Each row is a point on a landscape with many peaks, with its height.
From any point a climber takes the steepest step (rise divided by distance) to one of its 3 nearest points. It stops when none of these is higher. Distance is the straight distance between rows; heights are no part of it.
kefi h=0.77: [ 86 139 122 130 142 121  76 145 102 118 126  97  69 122 118 129 106  88
 126 101 130 110 168 120  60  97 150 149 101 150 127 161 118 181  50 180
 135 138 142 140 101]
Kikaz h=2.65: [145 120 163 100 118 141 139 103 155 124  46 103 151  81 138 112 114 137
 143 152 187 138 139 163 162 184  66 103 135 114 152 103 110 132 100 104
 185  96 158  78 185]
Kiba h=1.08: [109 107 113 125 128 107 128  88 129 141 133 120  98  80 100 106  96 140
 104 142 138  34 211 127  99 143 151 164 129 149 174 136 115 163 114 187
  93  84 178 114  88]
Lado h=1.38: [150 184 109 116 126 132 128 121 161 129  68  75 119 118 139 151  86 106
 104 164 143  76 191 138 120 136 105 104 136 125 158 111 148 162  94 193
  87  87 179 101 161]
nifem h=4.95: [144 148 142 116  99 110  93 148 126 132 110 111 158 156 169 140 156 117
 165 106 129 144 100 138 143 133 116 111 146 126 103 122 172 144 168 120
 128 146 109 124 159]
mes h=3.42: [117 167 103 125  88 166 128 133 145 156 115 138 173 104 164 144 166 131
 157  97 132 150 103 127 205 127 125 126 139 136 113  96 173 115 167 126
 113 119 132 112 142]
vetaf h=1.27: [154  90 147 131 183 115 127 126  81  86 135 106 126 154  97 170 145  91
 105 115 125 157 106 123 129 105  82 119 143  86 138 111  73 113 128  97
 141 139  54 168 175]
vigi h=0.87: [148 116 112  52 121 113 126  85  79 141 112 114 103  80 132  53  86 136
 156 178 212  97 143 142  94 201  99 104 115  91 127 125 122 104 165 101
 154 125 100  80  94]
zum h=2.77: [178 162 127 110  97 128 121 148 128 107  56  80 118  99 147 141 127  48
 150 140 125 171 140 109 150 185  62  91 148 120 129 102 133 117 109 137
 130 126 159 108 184]
Vupev h=0.70: [107 149  84 101  64 161 157 162 137 142 143 127 179 141 175 166 142 163
 161  71 112 117  69 121 166 148 145 126 145 149 126 125 167 104 194 115
  73 155 129 168 146]
novaz h=2.22: [174 158 117 145 134 106 108 157 114 121  68 118  98 121 111 136 109  45
 123 158 115 133 149 118 112 130  73 120 125 125 104 144 142 153  92 147
 120 134 129 137 170]
gefu h=2.87: [123 180  94 120  92 170 152 108 143 168  82 130 157 117 123 135 139 126
 117 111 125 108 156 126 154 113 107 131 149 154 119 103 172 137 136 183
  72 106 160 127 124]
sif h=2.44: [ 84  71 163 123 127 117 103 147 151 143 229 112 123 170 164 114 111 187
 158 113 113 123 115 153  99 110 190 135  99  93 119 172  99 121 140  65
 136 151 111 145 123]
zegi h=2.31: [145 113 180 131 147 144 149 100 135 120  80 159 151 116 111 127 136 141
 124 176 163 142 136 146 163 134  95 103 137  98 145  95 108 125  81  96
 199 104 147  90 196]
Masas h=1.40: [178 148 127 119  98 123 123 168 131 148  46  93  72 118 110 147  57  52
 136 173  99  88 182 122 122 151  76 113 111 127 125 148 137 128  90 160
  56 118 149 115 150]
mazod h=1.26: [148  91 128  77 150 119 120 111 102  85  92  98 142 148 116 131 116 138
 148  98 203 144 100 137 125 124  88 120 136 100 126 135  71 113 127  93
 175 100  81 149 169]
Lefu h=2.11: [116 149  88  69  91 151 102 108  91 157  71  90 127 132 134 129 115 112
 134  78 129  84 168 130  91 114 103 139 142 128 100 129 154 141 143 185
  57 115 154 162 110]
bis h=2.63: [122 154 121 158 164 127 123 135 152 125 130 148 128 139 116 120 140 141
  92 144 119 136 143 114 131  85 147 121 133 148 102 128 156 175 106 145
 164 107 159 116 109]
Dopi h=3.03: [118 140 151 132  85 150 165  88 100 173  93 137 160  67 133  96 158 134
 160 164 136 143 143 157 151 183  83 129 149 123 137  96 160  96 138 126
 127 106 144  94 148]
ramat h=1.29: [ 71 100 141 149 154 126  97 158 118 125 158 111  95 129 132 125 114  98
 132  79 142 139 145  97  69  92 205 170 105 164 136 171 101 176  67 184
 185 127 152 148  88]
Nepa h=1.30: [166 131 128 145 183 145 170 107 136  73 108 122 139 145 121 138 113 128
  72 146 165 125 130 123 153 106  86 106 159  98 179 104  76 136  79 114
 190  79 137 120 201]
Gebu h=1.99: [ 72 103 124 142 142 124  89 144 117 153 182 107 103 151 136 126 144 135
 134  85 125 123 122 117  59  95 189 138 104 142 115 177 120 168 115 144
 154 151 130 160 106]
Sevep h=1.12: [123  63 184 120 161 113 134 122 146 118 226 145 139 156 105  77 128 135
 155 144 145 148 125 140 103 109 161 131 110 112 129 159  52  78 100  64
 149 141  69 128  74]
Pul h=0.72: [ 93 148  89 155 111 143 130 157 160 131 182 129 120 173 157 208  97 183
 132  68  79 114  51 123  95 126 172 144 102 145 124 129 169 135 196 137
 101 168 134 160 133]
bep h=1.06: [116 100 112  99 133 109 104  86 140 148  97 102 112 118 132  86 119 127
 103 132 167  69 192 163  97 138  98 134 128 127 149 160 131 140 117 148
 143 116 171 117 135]
geno h=1.47: [130 182 115 153 116 139 104 168 170 128 148 154 137 143 158 186 141 107
 149 111  91 160  60 131 159 126 142 123 111 129  96  98 174 138 177 141
 112 161 108 129 121]
Fipi h=1.19: [ 92 148 105 143 117 119  83 157 105 138 145 129 115 168 160 158 121 144
 136  83  98 122  89 133  91 116 172 122 103 131  96 150 174 160 171 137
 114 161 130 159 123]
Zud h=2.56: [119 139 105 120  90 152 171  94  90 163 134 141 152 120 135  74 159 140
 118 148 128  91 151 120  90 172 115 142 157 119 132 132 156  88 168 124
  69 142 114 148 108]
sek h=2.23: [145 189 104 125 133 146 134 133 157 118  73 137  88 131 123 153  95  92
 106 153 111 107 159  96 121 112 142 129 124 165 135  97 165 181  96 192
  82  89 165 120 122]
keb h=3.96: [ 95 101 138 122  91 125 111 142 168 113 205 125 150 184 163 165 116 222
 149 119  82 119  98 156 117 125 197 143 105 109 123 144 127  99 194  71
 120 150 130 130 149]
vazi h=1.75: [117  85 155  77  81 105 113 132  96 148 148 114 155 137 157  78 132 194
 154 142 146 106 102 173 125 153 162 128 134 106 113 152 140 103 184  71
 128 142 118 141 125]
sokir h=0.88: [179  96 108 144 206 128 176 148 129  80 181 109  79 161 112 153 115 111
  64  84 149 154 130  96 109  80 129 159 152 127 201 125  55 133  84 151
 183  64  96 116 142]
bonov h=1.79: [121 126 132 179 140  85  96 153 101 106 166 137  92 137 122 172 108  93
 144 108  69 136  98 118  84  90 154 124  96 119  84 149 138 167 116 145
 122 174 106 167 107]
lak h=2.40: [114 137 184 159 138 134 137 118 127 143 146 175 157 123 121 105 170 169
 129 190  95 160  93 155 166 127 133 133 123 105 111 111 140 102 140  95
 158 140 118 101 124]
nepom h=2.92: [124 135 129 122  89 145 137  97  90 178 100 138 158 112 144  82 167 159
 128 160 128 136 123 154 144 158 106 125 155 123 129 110 163  93 168 110
 104 117 120 117 116]
Kadud h=3.28: [117 138 121 104  72 142 140 110 115 167  88 101 160  91 164 100 174 133
 145 103 147 138 145 140 176 159  91 129 153 133 128 102 170 107 157 143
 110 110 158 114 130]
manod h=3.52: [153 148 112 165 174  98 118 175 116  85 122 140  74 121  98 152  94  71
 100 153  93 144 142  69 108  85 140 135 121 167 121 130 127 180  79 167
 145 129 131 137 106]
zefuv h=1.59: [165 129 136 141  81  99 113 172 146 140  95 150  97 124 113 171 122  53
 144 128  60 139  92 126 158 110 115 122  98 142  74 125 164 132 151 150
  93 167 109 152 134]
vop h=1.11: [146  86 139 137 197 121 110 116  83  87 164 120 117 159 110 212 125 105
 119 114 115 172 108 126 140  96 109 118 137  81 145 119  61 106 152 106
 109 162  36 135 139]
Buf h=4.63: [129 136 167 177 125 125 124 132 166 116 208 173 130 149 143 131 146 219
 128 195  64 153  78 154 121 139 191 122 100  93 143 113 108  67 156  73
  97 164 109  97  97]
Zeg h=1.05: [117 104 122 126  78 136 153 129 118 151 169 148 176 156 146 112 153 191
 131 144 115 128  91 152 130 140 143 136 136 124 137 148 147 100 192  82
  70 151 125 146 125]
sazit h=0.81: [156 174 129 153 155 162 139 131 148 109  82 135 118 136 137 147 123 110
 100 171 135 139 136 128 155 109 109 109 148 123 126 105 141 164  77 133
 177 109 170 103 193]
bizos h=2.47: [113 128 117 167 176  98 100 179 136 100 163 135 100 152 122 158 125 124
 113 103 103 166 121  92 103  78 172 144 134 158 103 136 119 168  95 153
 162 139 119 143  95]
Varav h=1.53: [127 168 120 138 116 123 100 144 128 132  96 120  80 131 109 146 119  81
 122 127  90 122 124 116  95 108 122 118 117 128  98 137 163 166 114 180
 103 140 127 130 112]
doz h=2.96: [159 146 164  80  93 126 102 156  93  83  68  89 142  79 161 136 143  70
 198 120 127 207 104  88 182 168  89 102 127 135 148  99 125 123 130 128
 138 126 140 108 158]
pozop h=0.78: [187 131 114 129 176 128 140 143 113  93 144 105  86 151  91 153 102  67
  73 107 166 114 104 132  96 112  86 132 139 117 191 126  69 143  81 132
 166  98  89 128 174]
sevef h=4.61: [146 131 136 162 146  93 139 176  99  86 123 129  48 111  85 140  83  57
 115 143  97 125 148  79  75 106 136 156 100 147 146 154  95 173  48 175
 123 125 132 142 112]
Fakar h=3.16: [110 163 112 155 100 160 153 115 136 169 112 168 163 123 131 121 157 157
 120 116 101 122 122 128 172 117 129 138 146 154 103 118 176 118 149 137
 115 114 132 133 113]
lini h=1.02: [116  68 142  85 114 104 116 111  94 158 161 115 116 128 127  56 110 149
 152 130 168 100 127 170  91 134 150 120 110 108 106 185 105 103 154  67
 159 121  98 133 100]
Disan h=2.12: [136 107 156 161 179 121 154  98 142 113 125 171 148 135  95  96 151 152
 114 179 135 145 134 137 145 110 118 112 139 109 144 126 107 134  98  90
 188 117 136  98 151]
dokov h=3.33: [130 104 130 164 167 116 118 169 101  94 166 103  70 123  97 167 123  56
 116 102 118 139 140  99  66  78 127 157 107 141 144 159  78 143  43 168
 157 132  87 158 121]
kab h=0.97: [138 125 135 123 123 119 154  63 113 155  93 129 123  86 130  79 126 126
 107 162 159  81 168 165 110 181  80 137 152 110 167 117 151 115 143 150
 124 113 145  68 128]
rufu h=1.41: [146  82 139  90 148 111 125  94 120 124  86 115 138 125 116  86 119 138
 133 154 197 107 149 177 134 145  79 116 131 107 134 142 112 111 121  84
 182 117 130 115 150]
piz h=2.46: [125 155 107 104  90 205 180  83  74 161 119 124 161  78 150  66 156 136
 135 134 158 133 139 118  86 200  83 127 155 105 119  99 154  63 161 144
  62 157 105 131 107]
laf h=0.91: [ 96 146  68  96  88 169 145 130 113 154 125 110 170 159 141 156 108 139
 157  47 116  98 113 116 117 128 145 115 140 161 100 149 165 138 173 153
  35 162 129 191 115]
vom h=0.93: [136  93 125  71 131  95 124 110 134 103  67  87 130 115 128 104  87 134
 150 123 233 110 138 162 152 168  58 106 136 118 142 130  99 121 113 105
 163 109 124 111 158]
peve h=1.34: [ 98  54 161 140 162 125 145 145 147 135 224 113 108 144 102 105 139 106
 133  71 151 150 143 115  95  80 163 171 107 145 132 186  67 106  70 141
 193 121 106 142  79]
dif h=3.37: [164 185 106  90  67 146 119 150 127 152 105 109 136  72 155 164 161  81
 176  45 120 161  90  87 190 161 129 104 129 149 119  94 190  99 187 132
  82 130 121 148 120]
dek h=1.93: [ 96 131  95 129 111 135 119 122 115 152 113 129 114 123 106 103 133 142
 103 106 120  85 163 126 102 106 147 156 126 157 110 147 137 164 139 170
  95 108 163 137  90]
par h=2.95: [ 94 101 144 140 164 120  91 129 154  92 200 134 148 190 168 176 131 188
 148 116 111 149 125 115 125  99 171 120 112  91 108 133 103 122 142  92
 142 163 103 136 131]
Duta h=2.09: [116  97 126 141 170  99 115 116 155 116 126 129  94 111  98  97 122 116
  98 136 163  81 184 130  99 111 122 148 134 145 164 164  98 167  80 131
 174 112 150 120 134]
Dun h=1.00: [148 101 176 103 166 124 152 124 151 110 206 150 126 118  70  66 132 112
 158 150 165 134 126 117  75 121 141 134 111 123 162 134  51  84  84  83
 171  98  46 108  60]
Parok h=1.98: [120 122 144 137 147 115 129 110 151 128  98 151 136 134 123  90 146 127
 113 159 156 113 168 153 140 128  96 122 146 138 136 118 130 143 100 117
 176 109 159 103 154]
Gik h=1.07: [173 100 118 142 184 128 174 131 155  87 153 114 101 142  87 127 112 136
  67 111 184 103 142 116 124 112 117 142 135 136 206 126  55 135  64 109
 199  57 119 114 155]
pem h=2.45: [181 134 168 117 130 106 116 148 101  79  86 108 172 107 146 167 147  58
 186 143 108 198  86  86 204 171  83 113 124  97 119  95  96 105 139 102
 124 141  98 128 173]
pokip h=2.66: [124 135 147  96  76 160 157 109  65 151 115 127 175  92 146  84 146 170
 158 151 137 150 100 157 122 194 112 114 142 117 124  90 164  50 177 104
  79 125 110 103 115]
Pamaz h=2.20: [172 203  77 124 105 159 151 140 159 167  95 150 126  91 109 173 123  83
 157  71  92 145  94 124 167 119 129 113 116 153 113  81 174 126 142 169
  59 127 100 172 110]
Ris h=3.90: [136 170 147  89  84 135  97 156 116 113 106 104 183 110 184 145 171 117
 192  77 117 170  78 114 209 166 130 103 141 121 125  93 163 121 169 114
 123 122 128 119 145]
lasa h=3.31: [116  90 157 104 114 118  92 137 134 111 143 123 174 170 191 150 122 194
 187 138 122 131  84 153 158 129 160 126 130  83 105 124 131 119 174  75
 131 160 116 128 149]
Vut h=1.71: [158 131 138 130 126 113 114 140 106  95  92 121 109 138 102 139 127  57
 112 130 137 146 128 110 104 120  69 108 133 107 120 144 123 140 107 123
 143 147  93 148 183]
Bon h=3.34: [ 64  85 115 154 113 130 128 170 114 166 215 120 124 139 119 114 140 177
 109  99 110 122 119 129  94 110 215 188 106 169 119 165 108 155 135 138
 117 131 146 135  70]
vula h=2.34: [ 82 125  95 166 136 124 138 153 154 164 175 162 113 136 105 141 139 187
  96 106 107 132 129 107 121 111 210 170 111 179 112 151 123 150 133 135
 121 138 144 141  43]
sos h=3.29: [122 116 132  69  38 151 129 166 100 120 121 107 200 115 195 130 161 196
 192 105 127 148  90 120 214 159 158 119 152 112 138 107 143  98 188  98
 100 120 132 135 130]
feko h=1.77: [141  94 136 123 188 122 126 113 132  93 135 133 141 161  95 114 143 127
 107 116 169 132 136 139 135 105 102 117 141  92 151 123  80 132  97  87
 177 103 122 144 164]
metav h=3.39: [108  87 162 140 136 106 126 142 154 129 240 143 110 159 144 107 149 190
 130 143  95 151 126 131 101 129 201 146  93 131 139 156  96  93 142  77
 132 157 122 131  79]
tiras h=1.96: [111 160  93 178 143 132 150 148 173 126 165 168 116 133 111 171 106 206
  94  98  95 140  75 101 157 100 210 154 113 176  90 109 156 144 152 154
 123 141 140 147  53]
Guban h=1.72: [121 173  93 154 134 129 128 146 165 135 149 159 117 143 110 182 110 126
 125  87  74 138  63 119 144 120 166 125 110 163  94  90 162 151 169 173
  83 145 108 167  84]
kebi h=1.45: [142 149 125 125 125 112  88 146  91 110  77 101  58 121 102 124  79  54
 116 134 126  84 167 130  66 121 113 131 116 126 125 156 125 167  80 171
  99 143 135 142 143]
Zovi h=1.44: [124  95 112  72  96 102 109  75 100 153 100 113 118 115 140  64 128 137
 131 130 199  85 172 171 110 172  93 132 141 128 128 150 137 117 164 133
 145 120 147 119 109]
zuviz h=3.12: [124 132 145  92 102 122 116 120 125 118  57  97 145  99 167 121 134 117
 151 141 184 154 155 154 171 162  71 103 143 126 129 106 138 123 120 130
 151 110 157  94 176]
gira h=1.46: [138 102 174 144 187 113 135 114 141 118 187 172 130 139 103  87 152 155
 126 165 121 163 130 126 109 119 158 123 116 104 148 138  73  82 116  64
 165 138  79 103  80]
tibi h=2.15: [ 94  90 151 152 187 121 112 140 145 100 215 114 124 175 135 152 139 129
 134  72 132 149 112 131  99  74 155 150 126 105 117 148  79 117 102 112
 166 152  87 133 113]
golaz h=2.49: [113 147 164 124  81 153 144 118  99 169 117 170 184 113 150 111 176 176
 172 177 101 159  94 152 181 167 132 122 125 114 123 102 154  77 162  95
 114 130 109 106 124]
Suz h=2.35: [117 146 113 136 100 203 201  68 119 174 111 161 184  69 130  95 157 117
 152 124  95 107 132  93 133 175  80 126 136 132  97 115 154  81 129 143
  57 158 141 160 112]
Mele h=1.87: [169 188 101  97  75 129 119 150 127 160  64 119 102  97 122 151 109  44
 146 120  90 131 138 113 128 131  94 112 119 142 101 108 177 124 133 175
  48 117 128 137 128]
rufi h=3.43: [113 115 141 126 150 138  88 137 168  73 180 142 140 196 196 209 107 173
 182 115  79 159  99 131 136 132 159 130 121  73 126 116 130  98 169  78
 126 177 101 120 148]
Tiko h=3.89: [122 133 121 125 109 137  92 143 151 122 143 143 165 178 179 171 149 177
 163 117  91 141  79 144 163 137 160 136 122 112 123 107 152 120 186  94
 119 161 120 121 150]
Bipe h=3.49: [105 104 123 154 140 107 117 140 150 138 152 151  96 118 104 102 145 138
 102 134 131 127 166 106 111 108 181 167 122 163 134 161 126 158  99 143
 166 119 164 132  82]
satep h=1.95: [ 95 141 115 180 136 128 128 150 167 138 166 176 138 152 123 138 135 197
 108 120  93 133 104 118 138 110 184 156 122 148 106 132 151 141 154 123
 126 133 147 132  92]
rud h=1.28: [121 155 156 159 126 120 130 114 103 143 181 154 132 137 106  76 169 170
 103 186 107 148 121 139  87 151 156 124 122 116 152 137 151  94 153  94
 123 148  97 106  71]
Vof h=1.66: [147 112 137 118 127 121 127 107 173 131  78 101 123  96 150 117 103 126
 110 166 190  79 173 173 145 161  84 104 149 120 164 130 125 142  88 138
 138 113 178  81 179]
Pizis h=1.73: [101 122 113 165 121 138 150 123 110 159 175 149 120 123  87  77 141 160
  80 141 109 110 143 107  86 145 185 165 112 161 144 147 130 111 158 132
  82 140 128 145  45]
Foz h=2.00: [112 101  93  94  95 124 138  72  86 173 138 107 122 100 120  68 127 129
 109 132 157  51 195 157  68 172 101 153 116 116 132 150 140 102 177 152
  94 113 137 143  95]
kul h=2.51: [136 193 113 125  81 173 169 120 139 167  85  97 121  65 133 161 138  99
 129 115 136 148 161 112 191 138  85 120 152 145 129  72 165 117 104 161
 117  78 190  77 178]
luto h=0.89: [132 105 154 121 144 108 127  84 117 146 126 155 119  99 128  64 122 132
 126 184 161 109 139 169  96 168 108 118 112 104 161 124 138 102 128 100
 161 119 112  98 124]
liru h=1.35: [111 125 115 120 157 121  89 125 125 129 103 115 108 145 126 104 126 105
 116 111 155 110 171 136 105 103 121 125 150 136 124 160 140 171 103 137
 149 115 146 130 143]
pak h=2.43: [129  93 153  70  85 122 118 128  92 146  90 117 187 124 175  92 156 163
 176 131 157 145 103 163 172 167 135 107 151 121 112 129 152  97 165  92
 147 115 118 124 132]
Viko h=5.82: [ 69  83 124 130 120 126 100 128  96 167 167 126  92 112 109  82 139 138
 108 104 124 111 155 114  82 113 205 202 105 185 134 185 107 149 109 163
 125 121 164 137  47]
Mar h=2.48: [ 97 130 132 166 178 124 112 115 178 117 165 169 159 181 140 152 156 162
 122 152 108 176 110 114 165  93 157 123 130 103 102 122 132 128 138 105
 155 155 127 107 120]
fuzos h=0.10: [178 133 112 100 114 104 132 140 122  76  61  71 116 116 140 133  75  66
 103 127 188 131 141 137 106 188  58  87 150 107 163 136 102 125  92 131
 136 139 127 120 193]
Mubub h=2.21: [109 154 103 160 114 172 196  94 115 155 140 176 150 106  93 103 119 147
 112 130 105  95 125  64  87 157 131 127 128 145 107 136 137 102 142 159
  44 163 141 171  76]
siziz h=1.21: [ 71 122  87 129  81 159 144 139  97 173 154 123 149 153 125 115 124 180
 110  69 114  87 114 130 101 110 179 129 126 174 102 175 138 131 168 127
  70 156 144 177 114]
palem h=0.99: [ 90 113 138 133 107 117 105 118 114 157 163 133 132 152 124  86 160 166
 116 136 126 119 121 158 109 117 161 126 124 133 117 153 141 128 174  93
 116 141 127 131 111]
bez h=1.39: [156 101 143 177 148  77 138 163 132 105 136 170  97 123  79 180 100  75
 120 158  58 136 101 111 155  67 117 127 100 143  82 151 123 141  91 150
 116 166 118 147 131]
revok h=1.37: [108  87 141 116 155 118 103 133 123 129 176 107 122 163 113 108 143 123
 131  90 169 118 136 141  93  96 129 125 128 103 131 160  84 128 106  89
 183 122 103 147 131]
bok h=1.91: [112  96 167 118 161 111 118 118 130 128 151 163 149 144 131  92 142 173
 149 160 140 134 115 163 131 112 155 106 111  96 120 140  96  87 146  49
 157 131  90 132 110]
sov h=2.98: [127 159 109 163 177 108 116 164 155 102 137 152  82 130 112 173  94 110
  97 139  82 174  95  83 138  83 185 141 129 160  91 101 140 181 120 175
 139 119 125 148  83]
ros h=1.67: [155 100 133 164 167  86 123 136 149  83 168 174 127 140 136 225 109  80
 131 148  35 147  94 108 162 114 108 124  97 117  85 125 123 115 150 130
 116 191  96 132 143]
Lamu h=0.98: [155 174 124 139 134 156 154 134 178 120  76 105 117 111 149 150 103 110
 102 171 136 107 170 128 141 126  90  94 146 141 157 105 162 152  77 174
 121 100 196  86 171]
tad h=2.78: [154  97 130 174 183 112 143 144  79  98 179 112  72 148  85 173 134  69
  83 102  90 151 123 115  87  70 112 138 131 116 146 150  71 118 102 138
 150 130  78 148 137]
faru h=2.24: [157 111 166 141 127 149 171 113 149 118  89 121 141  89 141 143  88 139
  95 167 189 105 142 155 162 183  73  84 141 125 174  95 102 141  74 121
 176 109 187  79 206]
Maz h=4.29: [126 100 153 118 104 125 124 123 161 105 181 135 165 174 158 155 120 237
 160 184  59 125  82 159 136 151 180 129  93  89 149 112 105  80 189  44
  97 143 114 122 145]
Kaz h=2.94: [169 168 104 157 168 127 125 159 145  83  88 134  89 138 107 153  97  83
  98 175 119 134 147  79 105 104 114 113 134 148 130 124 135 166  78 159
 145 113 146 138 145]
Nosir h=1.97: [168 121 147 144 128  91 119 146 107  86 104 129 129 127 129 178 141  59
 141 134  91 154  99 117 148 120  82 118 130 107  96 140 120 131 142 109
 123 179  86 135 171]
fatud h=3.40: [148 193 143 108 103 142 102 154 126 124  82 103 149  82 167 138 174  77
 171 109 124 196 107 110 206 159 104 113 122 134 121  65 153 131 129 122
 135 115 148  98 173]
Fube h=1.92: [124  89 145 121 138 106 107 106 120 149 182 152  88 110  93  54 157 113
 134 155 142  97 162 128  58 140 149 149 106 133 156 169 112 114 110 122
 166 117 116 111  70]
vena h=3.83: [126 132 121  82  86 118  95 124 111 133  70  86 138 137 154 110 138 109
 150 108 157 133 151 148 139 140  91 110 159 119 117 126 162 132 161 142
 108 124 158 126 144]
kelo h=0.83: [135 147 116 136 115 128 146  99 150 130  91 134 123 102 115 123 110 138
  94 163 131  80 181 130 134 112 100 137 144 146 165 131 159 155  98 171
 113  93 185 104 132]
ritat h=1.52: [ 79 127  93 146  97 148 141 126 119 165 140 145 150 155 131 111 141 177
 109 103 108 102 132 135 119 119 166 135 130 143 110 159 155 134 179 125
  80 146 141 159 103]
bofo h=0.92: [160 110 128 149 152 118 167 112 163  94 130 115 117 101 107 115  76 138
  76 148 199  62 170 152 123 163 102 107 141 123 195 141  85 166  67 117
 159 123 155  91 170]
Fel h=1.76: [105 124  90  97 102 112 114  77 113 153 107 103 125 109 104 112  91 140
 103 130 141  37 210 141 105 126 110 157 126 123 136 132 122 170 112 201
  65  87 183 130 105]
sizul h=2.62: [130 208 121 145 110 172 142 120 157 166  85 141 131  96 131 148 136 108
 132 141 112 146 119 120 188 109 122 122 137 158 105  86 180 149 115 162
 129  99 159 100 156]
Vib h=0.96: [132  97 138 100 194 128 131 123 102 107 177  91 101 155 103 148 123 110
 123  64 166 138 106 135  99  70  98 139 129  86 142 131  65 113 115  98
 175 106  50 146 125]
vogeb h=2.42: [158 202 107 132 134 140 147 125 147 145  87 144 112 119 101 164 108  99
 113 122  88 144 119 106 139 100 144 104 127 166 100  83 181 164 125 202
  86  99 123 151 104]
kof h=2.61: [114 121 156 113  98 134 123 113 125 156 111 139 183 122 135 101 172 163
 151 144 122 160 109 163 189 144 120 115 142 121 121 101 161  99 168  91
 137 132 132 110 143]
gok h=1.94: [ 91 123  86 169 107 153 192 126 156 158 166 182 151 147 104 127 112 195
 108 107 105 101  93  97 134 137 180 138 109 177 115 129 146  99 177 125
  71 168 141 177  79]
rekor h=3.50: [122  95 127 142 140 103 138 153 129 133 149 138  96  97  99 101 122 128
 124 122 133 119 189  97  96 114 208 214 118 196 155 168 110 166  69 169
 175  95 178 122  55]
vun h=2.07: [133 140 157 135 188 134 109 135 129  80 118 139 173 149 158 202 152  95
 155 142 103 186  89 108 181 120 103 111 125  81 116  75  92 114 140 101
 140 174  92 133 176]
lobu h=2.68: [162 197 123 161 154 130 130 150 162 119 117 149 103 130 128 159 116  76
 111 159  93 166 102  91 162 103 130 105 127 160  88  89 160 164 118 172
 141 124 124 123 141]
Bizez h=3.14: [131 123 136  74  97 118 107 109 130 119  64  96 159 119 160  83 140 127
 163 123 172 137 139 142 170 152  87 114 143 113 119 117 135 126 140 116
 167 124 140 115 161]
luvod h=2.50: [109 137  92 113  88 142 123  85 119 167  85 106 144 125 124 106 145 128
 117 110 126  86 164 139 130 117 117 141 140 150 115 137 153 134 141 166
  76 108 161 139 122]
rilim h=0.52: [151 118 111 100 149 129 141 114 142  84  81 103 117 137 122 131  87 113
 100 123 217 106 137 153 138 152  67  98 139 111 156 125  79 132  89 100
 170 114 122 120 193]
tefut h=1.48: [152 115 138 146 220 148 154 101 134  92 132 149 149 155 110 140 137 140
 104 144 125 165 120 101 159  82 103 114 159  88 151 101  67 120  87 101
 187 108  97 135 169]

For each start below, name the point where the climber stops.
lak: vena
Suz: vena
Masas: sevef
Lado: sevef
kul: nifem
vogeb: sevef
Vut: sevef
vun: nifem
sizul: nifem
Zovi: vena
Kiba: nifem
piz: vena
